Points, in no order, along strands that fork and pass close to each other.
In the rows, zero is written as 100.
Points whose rows are less than 53.4 apart are linked; no others are. Some points are linked to none.
nin: [ 80 161  95  95 100 104  70 123 101 115  52  80  52 133 161 141]
bip: [ 91 149 130  96  87  73  83 151  96 109  71  92  50 135 161 118]
gezag: [ 88  99  98 151 119  65 115 128  83  95 123 114 143 154  64  67]
bize: [128  69 111  34  61 142 110  73 133 119  97  78  79  47  99 119]
menon: [ 94  84  49 106 105  99  87  40 102  89 100  60  99 111  62 138]
pabe: [ 86  45  75 118 127 116  85  42  92  72  92  84 132 129  63 119]
tef: [ 88 106  99 158 110  70 120 115  84  91 128 126 158 144  63  55]
tido: [ 77 116  43 116 133 107  78  68 104 101  84  74  84 112  88 142]
Biz: [ 99 115 130  85  91 102 133 131  94 112 123 157 129  62 108  41]
pariz: [104 130 151  65  77 110 130 132  86 106 113 165 113  36 140  41]
foluz: [ 99 121 146  76  82 119 136 135  91 104 116 161 132  45 112  33]
pevo: [108 122  95  98  71 117  91  75 111  97  83  83  46  74 140 144]
nam: [102  69 107 104 135  88 100 130 100 101 113 111 133 116  81  81]
gakar: [ 91  95 109 133 101  83 123 113  88  98 129 131 174 129  62  41]
Zoz: [131  42 137  51  73 130 119  83 117  92 109  83  89  63  70  92]
fopod: [ 92 141 125 114  79  62 126 143  93 112 112 142  86 105 135  69]
Rimos: [ 82 157  71  99 104 106  64  98 102 118  59  81  55 113 156 149]
durep: [101  71  59  86  87 100  97  38 109  98 104  59 108 108  56 132]
fov: [130  52 126  34  69 142 115  76 128 107 102  80  85  50  85 106]
Nis: [ 79 103  61 111 134 117  83  73 107  95  84  81  91 115  88 138]
vevov: [ 94 152 131 126  72  94 143 133  91  93 110 158 112  88 116  40]
fam: [118 113 119  86  63 118  91  83 112  93  84  82  42  69 146 136]
birob: [ 85  91  84 110 140 121  87  99 109  93  82  90  91 114  98 128]
sopeb: [ 92 152 130 120  78  47 112 145  86 109 101 129  63 122 149  85]
vud: [102  42 100 114 142 112  85  88  93  76 100  97 134 121  76 100]
Bez: [ 92 136 120 115  81  75 136 136  94 111 117 148 103  98 117  54]
Pibi: [127  45 130  99 117  92 104  94  87  84 142 126 136  56  74  62]
Lizit: [117  57 123  98 122  92 103 101  87  93 141 137 161  65  73  51]
motu: [125  91  96  39  47 130 105  73 130 128  95  72  69  51 117 132]
Soz: [ 95  82 104 106 137 106  93 126 108  98  90  99  95 111 103 107]
bis: [136 118 127  49  29 124  94  78 119 109  87  77  43  57 148 134]
lamor: [104  48  77  67  81 115 102  39 113  97 102  66 122 103  51 119]
sunup: [122 105 109  65  41 124 102  78 120 110  88  77  50  63 130 131]
vuki: [ 75  95  84 112 144 108  92 119 100  97  79  86 109 158  78 110]
sof: [108  61 117  99 118  93 105 103  88 102 135 140 181  82  70  40]
dore: [103  74 111 102 133  93 100 135 106 102 108 110 110 104  95  88]
Guta: [ 86  96  96 136 124  73 111 139  90  93 108  97 121 160  71  83]
katis: [ 95 152 135 107  83  51  96 151  91 108  88 111  56 130 155 101]
Kub: [ 74  68  65 116 147 116  75  64  93  84  82  86 131 140  71 121]
zul: [ 75  76  75 112 150 115  84  95  97  91  78  88 127 154  73 114]
gur: [ 97 114 125 102  92 101 135 127  97 105 126 150 147  84  84  37]
bapap: [ 86 159 118  98  91  85  78 144  98 107  57  82  47 144 161 129]
kadop: [ 83 130  26 118 130  94  69  70 100 113  83  65  73 108  93 148]
vitef: [100  71 111 110 116  84 108 113  90 105 128 131 180 112  66  46]
sak: [ 91 142 137 138  75 115 140 133  94  76 114 156 131  82  96  28]
vef: [108 125  47 100  75  96  89  66 102 114  96  57  55  86 106 151]
mib: [ 80  90  92 121 135  93 102 137  96  97  89  89 111 161  76  97]
mep: [132  35 136  95 104  97 109  95  95  77 132 107 106  60  70  75]
Sova: [108 109  35  98  87  89  90  61 103 112 101  45  72  96  76 148]
Tam: [137  37 145  71  83 111 119  93 104  84 127  95  88  55  69  80]
sez: [109  99  30 100  96  86  86  54  98 105  99  38  88 108  62 145]
kotuz: [104  44 106 113 143  98  88 107  94  85 109 105 144 119  76  87]
Nudav: [ 93 124 129 126  83 109 138 121  97  88 123 149 155  95  76  29]
momel: [114 135 154  71  88  66  83 143  97 117  97 125  65  78 168  95]
Mavog: [105 124 119  95  96 110  71 111 108  98  73  94  49  84 163 135]
tona: [ 90 154  50 109 100 100  65  81  97 119  73  74  54  96 146 157]
Limig: [108 126  63  98  69 103  89  66 106 109  91  66  51  80 123 151]
kezu: [ 98  32  95 115 124 119  91  54  93  66  97  89 131 122  66 108]
noza: [ 84 146  28 117 117  94  66  79  96 118  76  66  59 103 119 154]

A fork is a point with three links, a tip a point with one. Leave the first point through the second and follow the links. Name the first fork or tip that comes.
Bez / vevov -> pariz
Sova / sez -> lamor
mep / Tam -> sunup

Name the points in between on the shortest way along the links from the first point to the second, in order.
vevov / foluz -> sak Nudav gur Biz
kadop / Rimos -> noza tona
pabe / kotuz -> kezu vud
Lizit / gakar -> sof vitef
pevo / Sova -> Limig vef
